Points, in no order, along strands that fork, close into loops and pass close to each other.
Two points are linked if the straight distance between their rows is under 12. Some points are linked to none.
duvip: [-2.82  1.69 -3.76  3.86  0.59 -1.83  4.44  3.36  0.23  3.09 -6.93 -1.50
 -1.76 -2.02 -5.39 -0.17  3.60 -0.33 -2.29  1.48  3.77  1.48 -3.94 -3.20
  3.91 -2.04  0.62 -5.45 -3.84]
Tomev: [-1.81  2.14 -1.55 -0.92  3.19 -3.78  1.92 -2.50 -0.13  3.37 -2.67 -0.28
 -2.21 -1.37 -4.93  0.48  3.73  0.17 -1.12  3.30 -0.21  3.41 -7.41 -5.06
 -1.25 -0.82  1.89  0.73 -2.51]
nosog: [-0.08 -6.19  2.23  0.37  0.41  3.50  2.96 -2.00 -3.52 -2.46  3.42  3.59
 -2.21  3.94 -0.70  1.96 -4.24 -0.39  5.44 -3.57 -2.35 -2.47 -0.04  1.31
 -3.87  0.79  3.65  4.68  2.65]
betag: [-2.91  4.42 -0.96 -0.15 -3.09 -1.50 -1.69  3.46  2.40  2.46 -5.99 -3.50
  0.61 -1.94  4.25  5.33  2.06  1.36 -4.98  2.88  4.31  0.69 -0.29 -1.86
 -1.57 -2.67 -2.95 -4.10 -1.52]
nez: [-3.46  4.00 -1.29  0.59  0.24 -1.56 -0.52  2.74  2.36  3.70  1.72 -0.81
 -3.34  2.24  1.01 -3.13 -1.78  4.02 -3.09 -1.11  4.78  3.92 -0.02 -0.59
  1.53 -1.01 -0.25 -5.41 -1.92]
kanu: [ 0.45 -1.81  1.16  2.94 -0.77  0.14  2.97  3.67 -0.24 -5.96  2.02 -1.46
  4.69  1.26  0.29 -3.00  5.55 -2.46 -1.89  0.14  0.01 -2.36  0.27  2.15
  1.66 -2.57  4.09 -3.74  3.15]
Vomu: [ 2.19  1.56 -2.93 -3.26 -2.13  0.54  0.53  5.21  6.97  3.56 -0.88 -1.09
  1.66 -2.33  2.89  1.03 -2.38  0.28 -2.68  0.66  6.41 -1.22  2.42 -1.46
  0.62 -0.63 -3.87 -3.26  1.95]
ruv: [-0.93 -1.72 -0.92  5.15  3.53  1.99  1.84  1.38 -0.40  0.00 -1.78  2.14
  0.81 -0.21 -4.47 -0.50  2.28 -3.59 -3.34 -0.19  1.00  2.80 -3.08 -0.16
  3.79 -1.11  1.67 -0.50 -4.88]
Gusu: [-0.38 -1.08  1.89 -2.83  1.00  0.36  0.48  2.18  1.21 -0.66  4.58  0.27
 -2.37  3.04  2.16  2.49 -1.11  4.82  3.17  1.41  1.19 -1.85 -2.19 -1.11
 -4.16  1.74  4.96  0.99  4.88]
vafo: [ 1.86  4.40  4.28  2.08  1.64 -4.61 -3.81 -3.30  0.06 -2.53  0.07  1.10
  1.28 -0.94  1.30 -1.62 -0.30 -4.16  1.51  0.72 -6.28  0.26  1.33 -0.65
  4.42  2.68 -4.83  0.30 -0.95]
mol: [-2.70 -0.13  0.48  2.04 -2.90  2.65 -1.41  1.69 -1.09  3.18 -2.96 -4.17
  3.07 -2.41 -0.10 -0.20  2.82  0.15 -3.68 -1.69  1.35  4.43  1.10  0.25
  1.51 -2.63 -2.05 -0.09 -4.93]
mef: [ 1.50 -1.53  3.57  2.18 -3.17 -3.12 -1.91  0.40 -1.18 -5.07  2.65 -1.06
 -1.08  3.11  7.15  1.76 -3.35  0.73  4.44 -3.14 -2.50  0.08  0.34 -1.37
 -7.40  3.41 -0.64  0.95  6.49]
muza: [-3.24 -2.35  2.02  2.76 -0.96 -0.86 -2.57 -2.38 -2.50  1.48  0.33 -2.21
 -3.42  2.02  2.26 -3.14 -6.45  3.46  0.70 -8.72  0.73  5.41  1.48  2.36
  0.69 -0.22 -0.30  2.80 -3.11]
Dubid: [ 1.42  3.07  1.07  0.13  2.48 -3.34  0.88 -2.26 -0.27 -1.39 -1.06 -2.37
 -0.07  0.99 -1.05 -7.13  3.28  0.30  0.78 -0.09  0.68 -2.45  4.03  1.32
  5.75  4.47 -1.09 -2.21  2.22]
zefav: [ 0.84 -0.08 -3.88 -5.07 -0.32 -1.80 -0.21 -0.43  4.22  6.74 -1.28  0.79
  1.11 -4.24 -3.42  0.80  1.72 -0.23 -4.09  4.96  2.66  0.05 -1.80 -2.22
  1.81  2.60 -5.55 -2.10 -1.22]
Sib: [-3.47 -2.88 -0.56  0.40  4.01  4.08  6.61 -1.82 -3.85  0.78 -1.69  1.19
  0.77  0.55 -5.79  5.31  3.81 -2.45 -0.82  4.10 -3.36 -1.07 -4.25 -2.42
 -4.08 -3.55  4.21  3.88 -1.78]
nef: [-3.97 -1.49  2.89  3.47 -1.67 -0.04 -2.49  0.85 -1.08  0.43  2.17 -1.61
 -2.06  3.02  3.48  0.94 -6.86  3.72  0.87 -8.30  0.88  5.67 -1.13 -0.41
 -0.42 -2.50  2.27  1.36 -2.85]
kuguf: [ 2.38 -0.04 -1.04  2.55 -5.52  1.56 -1.94  1.87 -1.25 -1.99 -1.95 -2.96
  4.55 -1.73  2.09 -3.72 -0.19 -3.42 -0.63 -5.43 -0.47  0.69  6.46  4.25
  3.03 -2.71 -1.35  2.03 -1.80]
nub: [-2.84 -1.21 -2.19 -2.35 -3.24  2.40  1.70  2.76  3.51  4.07 -6.16  0.39
 -1.10 -1.42  1.84  7.71 -3.75  0.44 -4.51  1.94  3.57 -1.46 -2.21  1.88
 -0.51 -4.21 -2.72  0.90 -3.11]
fizam: [ 2.72 -1.75 -4.90 -1.64 -2.14 -1.73 -0.09  2.15  3.05  4.90 -1.43 -0.03
  3.30 -4.37 -2.64 -2.56  1.61 -4.58 -4.76  2.83  1.27 -1.00  1.88  0.67
  4.93  1.44 -6.54 -1.95 -0.65]
zeli: [-0.09 -0.93  4.87  0.65  0.26 -2.66 -2.41 -2.08 -3.07 -2.82  4.07  1.66
 -0.86  1.33  3.59  3.05  0.84 -0.41  4.34 -0.68 -6.82 -1.03  0.94 -0.92
 -6.86  4.40 -0.85  0.90  5.79]
zem: [-1.41 -3.65  2.32  1.30  1.15  1.27  3.26  1.77 -1.93 -7.26  2.77 -0.30
  3.24  1.69 -1.99  0.71  5.92 -2.19 -0.82 -0.80 -4.11  0.05 -1.31  2.72
 -2.50 -2.72  4.68 -4.21  3.11]
miv: [-2.37  0.06 -0.05 -5.02  0.83  1.52  5.04 -2.69 -2.00  1.13  0.19  0.82
  1.08 -1.91 -4.27  1.74  5.72  3.06  2.30  4.38  0.68 -3.68 -2.89 -3.60
 -6.85 -0.35  4.19  1.09  3.48]
pepi: [ 6.40 -0.33  0.20  1.00 -3.30  0.34  1.10  2.06 -0.87 -4.96 -0.97 -1.47
  1.79  1.38  5.68 -2.72 -1.42 -0.82  5.80 -1.31  0.78 -4.63  4.66  1.09
 -0.94  3.31  0.64  0.32  6.44]
Tav: [ 6.62  2.93 -0.55 -1.53 -1.45 -1.74 -2.00  1.88  2.83 -3.31 -0.84 -0.54
  2.26  0.00  2.45 -2.36 -0.46 -0.36  3.15  0.49  2.40 -5.72  5.66  1.06
  3.01  3.72 -2.94 -2.11  5.03]
Bulep: [ 5.12  2.80 -3.66 -2.87 -1.34 -2.26 -2.26  2.37  2.53 -1.87 -0.69 -0.20
  3.39 -1.36  0.46 -3.56  3.54 -1.50 -1.52  3.29  3.41 -3.77  4.61  0.09
  1.81  2.51 -2.99 -3.09  3.36]
zizo: [-0.07  0.82 -1.94 -1.05  0.44 -0.08  0.97  2.39  3.63  2.29  0.41  1.31
 -3.25  2.83 -1.04 -4.79 -5.76  2.59 -1.23 -4.18  5.80  0.33  1.95  2.12
  3.72 -0.02 -2.01 -3.23 -0.48]
Lagem: [-2.34 -1.11  3.19 -1.65  1.99 -3.35 -0.09 -1.49 -2.66 -3.84  4.75  1.35
 -0.44  1.82  0.00  3.27  3.40 -0.08  2.11 -0.29 -7.98  0.65 -2.06 -1.35
 -6.16  1.38  2.59 -1.69  4.67]
poz: [-2.64 -1.18 -0.70 -0.01 -1.94  1.52 -3.04 -1.98 -2.67  4.11 -1.49 -3.80
  0.10 -3.04 -1.17 -4.79  2.64  0.88 -4.17 -4.41 -0.05  5.31  3.87  2.58
  1.22 -0.40 -3.50  1.88 -6.24]
nipar: [-2.81 -0.07  3.55  1.62 -2.47  1.09 -5.54 -1.94 -1.53  0.68  1.23 -1.61
  1.74 -4.03  2.29  2.24 -0.75 -1.18 -0.76 -1.44 -5.33  5.17  1.32 -1.43
 -4.22 -2.00 -3.01  3.85 -4.73]
Mes: [-0.16  0.34 -1.72 -5.15  1.48 -1.56 -1.47 -5.53 -2.17  1.71  1.97  2.74
 -0.92 -2.22 -6.04 -1.79  3.81  2.36  0.15  3.51 -1.54 -0.83 -2.50 -2.91
 -2.57  2.87 -1.01  2.21 -1.07]
zuf: [-2.48  2.39  3.59  4.99  0.68 -3.93 -0.33  2.58 -0.46 -3.14  3.28 -1.95
 -0.23  4.35  3.01 -1.62  2.44  1.43 -2.29 -6.06 -1.59  2.73 -1.53  2.16
  2.51 -1.76  2.66 -6.26  0.57]
rifa: [ 4.30 -0.37 -1.31  1.44 -4.44  2.79 -2.29  4.33  0.07 -5.72  0.69 -0.65
  6.25 -2.92  3.07 -1.17 -2.01 -5.90  1.90  1.22 -0.10 -3.92  4.75  0.91
 -1.91 -3.25  0.66  0.44  4.08]
moku: [ 2.11  0.55 -2.43 -1.28 -0.25 -1.76  0.53  1.16  3.33  3.15 -1.01  2.20
 -0.11  0.13 -2.63 -4.31 -2.82 -2.16 -2.85 -1.49  2.30 -1.64  2.51  2.33
  6.32  0.70 -6.49 -2.55 -1.05]
fekun: [ 0.07 -3.14  2.29  1.62  0.71  2.22 -0.69 -0.47 -0.08 -2.65  1.39  2.98
  0.54  0.16 -0.56  0.24 -4.39 -2.68  0.62 -2.00 -1.43  0.79  0.20  0.49
  0.73 -2.55 -0.11  3.58 -2.84]
finus: [ 2.53  1.86 -4.31 -4.61  0.10 -2.32 -0.98 -1.91  4.01  5.89  0.52  2.80
 -0.24 -3.28 -4.72  3.38  2.61 -0.04 -1.63  5.18  0.58 -0.87 -5.05 -3.68
  3.12  3.15 -4.00 -1.89 -1.51]
Nav: [ 2.31  1.13  3.32  3.88 -1.21 -2.49 -3.68  0.56 -0.09 -5.51  1.35  1.62
  3.92 -0.76  3.12 -0.15 -0.03 -4.83  0.81  0.82 -5.39 -0.51  1.85  0.24
  0.55 -1.03 -2.19 -0.18  0.85]
mafem: [-1.48  0.55  0.72 -4.31  1.54  1.30  2.54 -0.13  0.22 -0.15  4.01  0.18
 -1.14  1.82 -0.41  5.04  2.18  5.79  2.82  3.66  0.15 -3.34 -3.31 -3.45
 -5.44  1.09  6.03 -0.05  4.85]
vose: [ 2.53  0.37 -2.49 -3.82 -0.83 -2.21 -3.51 -2.61 -0.70  2.23 -1.55 -2.25
 -3.09 -3.87  3.75 -4.97  0.44  1.40 -0.94 -1.90  0.37  1.53  5.98  1.27
 -1.93  4.10 -3.93  1.04 -0.24]
tebas: [-1.16 -0.08  3.86  4.15  7.19 -2.11  2.69 -3.31 -2.32 -3.00  1.36 -2.24
 -1.59  3.72 -0.51 -3.37 -1.34  0.62  1.11 -4.96 -2.60  1.61  0.15  4.53
  4.17  2.52  1.24 -1.47  1.20]
feg: [ 1.51 -2.85 -3.34 -0.99 -1.15  5.39  2.24  2.13  2.89  3.13 -2.78  2.69
  3.02 -2.32 -3.29  7.03 -5.53 -5.63  0.31  4.80 -1.05 -2.38 -3.54 -0.11
  2.06 -3.35 -2.26  2.79 -1.77]
zag: [ 5.29 -2.16 -4.38 -0.95 -0.20  4.18  0.07  0.70  2.55  0.80  1.21  5.57
  3.55 -1.53 -6.63  4.89 -2.61 -4.71  0.77  4.54 -0.47 -4.11 -3.65  0.86
  4.21 -0.56 -2.07  1.82 -1.17]
lufu: [ 2.49  2.09  1.73 -1.85  0.90 -2.77 -3.95 -4.75 -0.41 -0.99  0.26  1.26
  1.21 -1.70 -1.32 -2.26  1.45 -1.46  0.93  3.13 -4.32 -2.06  2.71 -0.80
  1.24  4.47 -5.43  0.32  0.10]
notu: [-1.99 -0.49 -2.30  0.86 -4.58  3.07 -0.65  4.15  1.25  1.05 -6.89 -1.35
  3.76 -3.97  1.65  7.88 -2.25 -3.37 -3.11  5.02  0.51 -2.52 -1.53  1.62
 -1.34 -4.92 -2.93  0.10 -1.81]
bitif: [-1.56 -0.16  2.52  1.54  5.10 -3.91  2.83 -2.89 -2.48 -2.37  1.18 -3.79
 -2.00  3.19  0.26 -5.56  2.10  2.51  0.43 -2.67 -1.00  0.93  0.70  3.72
  3.52  3.22  1.43 -3.10  3.18]
vab: [-0.94 -3.34 -2.88  0.88 -2.50  5.39  1.28  2.81  0.25  1.76 -4.90 -0.30
  3.21 -4.15 -1.75  6.27 -3.38 -5.87 -1.85  5.46 -1.29 -1.43 -2.11  1.93
  0.80 -4.44 -2.45  2.03 -1.95]
Lefu: [-2.70  3.93 -1.05  0.95  0.14 -4.39 -0.01  1.55  1.63  0.98  0.09 -1.26
 -0.92  0.09 -0.92 -5.08  3.45  1.99 -3.51  0.47  3.37  3.14 -1.42 -3.18
  1.27 -0.39  0.21 -5.73 -0.68]
ful: [-0.58 -7.15  2.33  0.88 -2.94  5.83  2.83  0.27 -3.20 -2.47  1.69  1.62
 -0.36 -0.20  2.52  1.14 -3.05 -1.01  5.19 -3.36 -1.41 -0.61  1.81  1.35
 -5.00 -2.03  3.76  3.15  2.01]
Bima: [ 1.12  1.54  0.35  0.02  4.52 -3.89  1.15 -2.33 -1.51 -1.88  1.24  2.74
 -0.59  2.36 -4.33 -3.13  3.74  0.37 -1.66  0.90  0.10 -1.45 -4.70 -1.07
  3.15  2.24  1.98 -2.17 -0.26]
Madub: [ 1.79 -2.12 -1.51 -0.79  3.55  4.63  0.66 -4.78 -3.29  1.12  3.67  7.08
 -0.05  0.82 -7.88  3.19  1.46 -0.84  1.31  2.60 -3.63 -2.39 -1.48 -0.72
 -0.66  0.45  0.72  5.61 -1.88]
vofu: [-3.69 -1.22 -2.73  3.12  2.22  2.87  3.98  1.60  0.02  4.20 -6.38 -0.81
 -2.31 -1.39 -4.93  1.22  1.48 -0.52 -4.30 -0.11  3.63  3.09 -2.90 -0.69
  4.00 -1.65 -0.34 -1.73 -5.65]
fasak: [ 4.58 -0.08 -2.69 -1.30 -3.42 -1.67 -2.14 -0.41  1.01 -0.42 -2.83 -1.71
 -0.60 -1.95  5.07 -3.11 -3.91 -0.74  1.20 -4.68  1.04 -0.02  6.56  0.81
 -0.65  2.46 -4.00  1.41  1.02]
Pubi: [-5.29 -0.69  0.44 -2.61 -2.15  4.63  1.30  0.72  0.25  2.94 -5.17 -2.70
 -2.88 -0.60  1.95  4.16 -1.94  3.92 -2.78  0.00  4.62  0.04 -0.70  2.49
 -2.67 -4.34  0.58  2.70 -3.93]
Vazet: [ 5.68 -0.56 -2.87  0.06  1.71  4.40 -0.58 -1.87 -0.01 -0.36  2.93  7.92
  1.68  0.78 -6.92  4.40 -0.62 -3.27  1.97  4.02 -3.41 -3.65 -2.95 -0.21
  2.42  0.07 -0.48  3.23 -1.37]
biz: [ 0.46  2.24  0.23 -3.81  1.86 -4.79 -3.40 -7.12 -2.64  0.21  1.90  1.17
 -0.29 -2.02 -2.71 -2.56  2.50  2.31  0.95  3.11 -2.98 -1.65 -0.06 -1.45
 -1.01  5.34 -3.11  0.54 -0.07]
nupu: [-2.66  2.51  1.33  0.10  2.72  2.22 -0.10 -0.04  2.16  2.11 -0.17  0.76
 -3.85  2.24  1.93  6.06 -3.13  0.90 -1.10  0.57 -0.22  2.99 -4.30 -2.56
 -0.50 -3.85  2.56  2.93 -3.42]
sofet: [-1.52  0.03 -0.56 -2.15  4.00 -3.09 -2.04 -6.39 -2.12  3.47 -0.11 -0.50
 -4.89  1.52 -0.76 -5.15 -3.71  3.20  2.06 -0.92  0.51  2.12  1.80  3.36
  2.76  5.13 -1.97  1.36 -1.02]
zof: [ 2.25 -3.55  1.00  0.34 -0.58  2.35  1.32 -0.68 -3.08 -2.37 -0.52  0.11
  0.40 -1.00  1.35 -4.96  1.63 -1.34  2.42 -1.32 -1.92 -2.47  4.62  4.25
 -0.20  0.86  0.93  1.52  0.63]
patag: [ 0.51 -1.98  0.02  2.44  4.41 -0.31  2.52 -0.57 -2.18 -2.36 -0.55  2.89
  1.12  0.66 -5.54 -3.36  3.60 -2.33 -2.85  0.21  0.34  0.05 -2.55  1.28
  3.62  0.49  1.71 -0.18 -2.61]
roda: [-0.53 -4.61  2.52  0.11  1.28  0.80  1.47 -3.23 -3.27 -1.28  2.59  1.53
 -4.71  5.61  0.96 -0.07 -6.35  2.52  4.51 -3.61 -0.98 -0.20 -1.71  1.88
 -2.90  3.26  2.84  5.02  2.79]
Bove: [ 2.72 -5.19 -0.51  0.56 -3.01  5.68  3.02  0.90 -5.00 -1.48 -1.44  0.49
  0.20 -2.71  4.08 -4.62 -0.10  0.67  3.49 -3.25 -1.07  0.02  3.67  4.31
 -2.89 -0.89  2.90  2.66  0.72]
pek: [-2.98  0.33  1.66  0.89  0.63  3.60  1.23 -0.19 -0.48  1.42 -1.79  2.11
 -1.60  1.12  1.28  8.14 -0.83 -2.36 -1.02  3.78 -3.52  0.44 -3.56 -2.41
 -2.49 -4.72  1.28  4.06 -4.13]
Naz: [ 4.12  2.94  3.01  1.00  3.11 -0.82 -0.38 -6.10  0.58 -2.83  3.49  1.26
 -0.36  1.96 -2.21  1.91 -3.41  0.54  6.99  0.04 -3.54 -3.05 -0.97  0.10
  5.36  5.70 -2.03  1.31  2.08]
nek: [ 0.89 -1.41 -1.63 -5.25  0.43  0.38  2.79 -4.66 -3.42  0.70  1.02  1.42
  0.28 -3.17 -5.90 -4.66  6.15  3.68  2.04  2.62  1.31 -3.46 -1.56 -1.89
 -5.09  1.82  2.63  0.44  1.70]
gis: [-3.92 -3.19  1.44 -0.98  2.55 -1.80 -1.55 -3.44 -2.66  1.83  4.26 -0.12
 -5.35  2.68  2.03 -0.11 -3.57  4.26  1.80 -0.98 -1.98  3.70 -2.03  0.97
 -4.36  2.47  2.90  3.82  0.77]
Por: [-0.41  2.14  3.07  5.74 -1.25 -1.94 -0.17  3.49  0.08 -3.78  1.84 -1.02
  0.96  3.28  1.83 -3.18 -0.02 -0.10 -1.31 -5.44  0.31  0.65  2.42  3.14
  5.03 -2.51  0.41 -3.43 -0.24]
Gumos: [-1.31 -2.50  1.91  1.34 -4.20  2.91 -0.45  2.74  1.48 -1.07  0.11 -2.18
 -0.44  1.61  4.30 -0.03 -5.39  3.12  1.84 -6.41  4.50  2.16  1.55 -0.26
 -0.45 -2.61  2.87  0.31  0.89]
zeku: [-1.30 -1.19  3.60  1.16  2.07 -0.78  1.14  0.97  0.09 -4.85  4.53  1.32
  1.45  2.08  0.43  2.75  3.61 -1.81 -0.61 -0.08 -5.21  0.94 -3.51 -0.84
 -2.62 -1.59  3.27 -2.31  2.10]
fuzo: [ 0.04  3.18 -4.55  0.32  1.72 -2.28  2.90  2.23  3.49  4.48 -5.33  1.20
 -2.86 -0.25 -5.21  3.64  3.12 -2.46 -0.37  3.93  2.48 -1.28 -6.64 -4.95
  3.89  0.09  2.36 -4.85 -2.63]
Fotor: [-1.57 -3.04 -0.15 -0.31  5.66  6.58  4.05 -2.72 -3.57  2.62  1.44  4.12
 -0.34  1.66 -5.31  5.19  1.14 -0.81  0.25  2.20 -3.10 -0.83 -1.99 -1.28
 -3.70 -2.34  3.87  6.36 -2.05]
Gunel: [ 0.36  2.04 -0.63 -2.84  3.98  1.31 -0.19 -0.41  2.75  3.46  2.67  2.54
 -3.94  3.77 -0.42  4.07 -2.88  2.76  0.89  1.94  1.41  1.11 -5.06 -2.84
  1.06 -0.74  4.03  1.89 -0.90]
Bub: [ 1.82  0.48 -0.13  0.88 -0.78 -0.80 -0.32  3.75  2.04 -3.34  0.35  0.39
  3.91 -0.21  0.07 -2.78  4.43 -2.34 -1.75  3.44  2.31 -2.42  0.72 -1.02
  2.31 -0.79  1.27 -3.10  2.41]
setiz: [-4.56 -3.15  0.97 -0.86  1.30  3.05  7.41 -1.90 -3.49 -0.26 -2.09 -1.18
  1.45 -1.45 -4.71  1.05  5.69 -0.31 -0.14  2.51 -1.42 -1.01 -3.47 -1.37
 -5.68 -3.35  4.33  1.39  0.50]
fani: [-0.66  1.91 -2.28 -3.49  3.72 -3.61 -2.54 -4.11  0.05  4.01  2.28  2.21
 -5.22  3.04 -2.49 -3.08 -3.67  5.14  0.81 -0.01  3.28  0.65 -0.46  2.89
  3.64  4.35 -1.11 -0.27 -0.04]
lep: [ 0.53 -0.45  2.07 -0.21 -0.12 -2.13 -0.95  3.15  1.61 -2.40  3.22 -0.54
 -1.93  2.70  4.23 -0.75 -0.47  4.14  1.82 -0.30  2.38 -0.79 -0.61 -0.32
 -2.07  1.93  4.04 -1.76  5.84]
Vepif: [ 4.74  0.17  3.15  2.43 -3.04 -1.56  0.62 -0.51 -0.89 -5.00 -0.18 -2.55
  0.76  2.79  6.90 -1.17 -2.86 -0.75  6.70 -3.01 -1.46 -2.19  2.69 -0.41
 -2.40  4.46 -1.21  0.54  6.79]
fugi: [ 0.53 -0.12  2.10  2.07 -2.48 -2.08 -1.22  5.11  3.38 -3.84  2.00 -0.67
 -0.74  3.40  5.69 -0.49 -3.51  3.33  1.83 -3.61  3.40 -0.16  0.83 -0.98
 -0.13 -0.53  2.97 -2.50  4.62]
Zudiv: [-5.21 -1.02  0.16 -4.83  1.48  4.21  1.99 -1.76 -0.74  3.61 -2.60 -1.66
 -4.53 -0.44  0.93  2.81 -1.25  4.81 -1.38  2.51  3.57 -0.08 -1.02  0.49
 -4.68 -1.58  2.82  3.37 -2.07]
Pak: [ 3.04  0.22  0.27  3.22 -3.91  1.78 -4.15  3.11  0.29 -4.68  0.68 -0.44
  6.18 -3.43  2.77  0.43 -0.95 -5.86 -0.30  1.52 -2.33 -0.55  2.98  0.26
 -1.19 -3.88 -1.17  0.15  0.82]
Suz: [-0.96  4.91 -0.28 -0.70 -2.03 -0.63 -1.72  5.21  5.93  1.39 -1.38 -1.90
 -0.05 -0.94  5.55  3.70 -2.09  2.25 -2.18  0.97  5.27  1.63  1.03 -3.19
 -1.29 -2.14 -1.72 -4.04  1.04]
fozam: [ 0.84  2.80  0.13  3.77 -3.90 -1.44 -1.38  4.54  0.91 -2.57  0.14 -2.38
  2.32  1.34  2.12 -4.22  0.86 -1.01 -1.53 -4.50  1.77  0.01  5.69  2.05
  3.70 -1.87 -0.74 -1.66 -0.05]
zuko: [ 3.73  3.09 -4.63 -1.19  0.23 -1.18 -0.14  0.20  3.99  3.55 -1.42  2.61
 -0.97 -1.05 -5.22  5.49  4.03 -3.09  0.55  5.36  0.56 -2.06 -6.97 -5.58
  4.25  1.77  0.92 -3.26 -2.36]
giban: [-2.02  1.85  1.55  2.06  1.07 -4.00 -2.29 -4.06 -1.59  1.86 -0.17 -2.79
 -4.52  2.21  2.43 -4.89 -5.64  2.73  1.95 -3.99 -0.14  4.29  3.30  2.79
  2.87  3.29 -3.51  0.72 -0.66]
sedol: [ 2.61  0.50  0.46  0.43  1.25  0.54  1.20 -1.77 -0.55 -2.08 -1.89 -0.99
  1.43 -0.17 -1.45 -6.63  2.05 -2.69  0.63  0.21 -0.19 -2.31  5.33  3.76
  5.95  1.86 -2.14  0.20 -0.12]
memi: [-4.95  0.87  1.19 -2.43  1.97 -4.17 -2.63 -3.44 -0.73  1.80  3.60 -1.56
 -3.08 -0.22  2.18  0.00 -0.52  4.49 -0.44  1.09 -2.05  4.43 -2.18 -2.74
 -4.52  1.12  2.70  0.96 -0.13]
tuzu: [ 0.95  2.57 -2.12 -1.79  5.64 -2.28 -1.24 -1.71  1.04  3.34  4.25  3.89
 -4.88  5.58 -1.27  0.51 -3.27  4.71  0.85  0.43  2.54  1.69 -3.98 -0.16
  1.70  1.39  4.61  0.54 -0.57]
Foze: [ 3.21  0.71  0.42  2.87 -4.65 -0.33 -3.57  0.51 -4.15 -2.46 -0.51 -3.85
  4.30 -3.15  4.45 -2.89  1.70 -2.59  0.64 -5.10 -4.44  1.33  7.04  3.38
 -1.12 -0.60 -2.13  3.30 -2.25]
Nok: [-2.10  4.26  1.58  3.91  0.06 -4.88  1.37  3.84  2.22 -2.05  2.31 -1.72
  0.74  2.36  1.91 -2.23  4.89  0.60 -2.63 -2.12  1.51  2.53 -3.67 -2.37
  1.17 -2.30  3.50 -7.72  1.75]
vago: [ 3.35  0.14 -3.50 -2.48 -4.16  0.58 -0.97  3.44  4.49  1.20 -1.22 -2.53
  1.60 -3.00  4.55 -1.00 -2.56 -0.64 -1.15 -3.36  4.48 -0.26  5.66  0.03
 -0.42 -1.19 -3.24 -1.06  0.85]
Saza: [-3.61  0.27  2.10 -0.38 -2.23  3.86 -1.86 -0.92 -0.44  1.52 -1.36 -0.05
  1.10 -3.47  1.84  6.52 -1.50 -1.49 -0.46  2.37 -4.18  2.88 -0.07 -1.84
 -5.02 -3.24 -2.73  4.28 -4.27]
zedun: [-1.88  2.77 -1.12  1.04 -4.69  1.85 -0.43  4.81 -0.25  2.54 -6.30 -6.51
  4.37 -2.46  2.54  2.79  3.91  0.76 -4.21  0.92  4.19  0.57  2.34  0.51
 -0.79 -3.33 -1.51 -2.02 -2.39]
mimuv: [ 0.99 -1.01 -0.13 -2.96 -0.90  3.64 -1.03  1.60  2.59 -0.06  0.80  2.20
  1.78 -1.50 -1.21  2.67 -0.29 -1.15  1.20  4.41  0.81 -2.09  0.01 -1.66
 -2.01 -0.57 -0.27  1.44  0.96]
bidur: [-0.97  0.73 -1.66 -1.53 -0.71 -2.81 -2.87 -2.75 -1.40  1.49 -1.35 -3.09
 -1.18 -3.44  0.30 -6.60  3.62  1.03 -3.65 -1.44  0.13  2.87  5.11  0.76
 -0.29  1.88 -2.72  0.23 -2.65]

A tip is a point with one link. Name the tips that can be reached along the links from each point below, in the order of the rows.
tuzu: nipar, rifa, Zudiv
Dubid: tebas, memi
ruv: Bima, Foze

A fork is a point with three links, a tip a point with one. Leave the first point through the second and follow the links. Name the first fork or tip that comes.
Fotor / Madub: Zudiv
memi / gis: tebas
nupu / Gunel: miv
zof / Bove: memi
zizo / moku: Bima
lep / fugi: nipar

Name the points in between on the shortest way along the links from the first point to the second, in order.
Foze / zuf: kuguf > fozam > Por
tuzu / Gumos: fani > sofet > giban > muza > nef
Nav / lep: vafo > lufu > biz > Mes > nek > miv > mafem > Gusu
Bub / Lagem: kanu > zem > zeku
vose / zedun: bidur > poz > mol
zuko / Foze: finus > zefav > fizam > moku > zizo > nez > Lefu > Nok > zuf > Por > fozam > kuguf
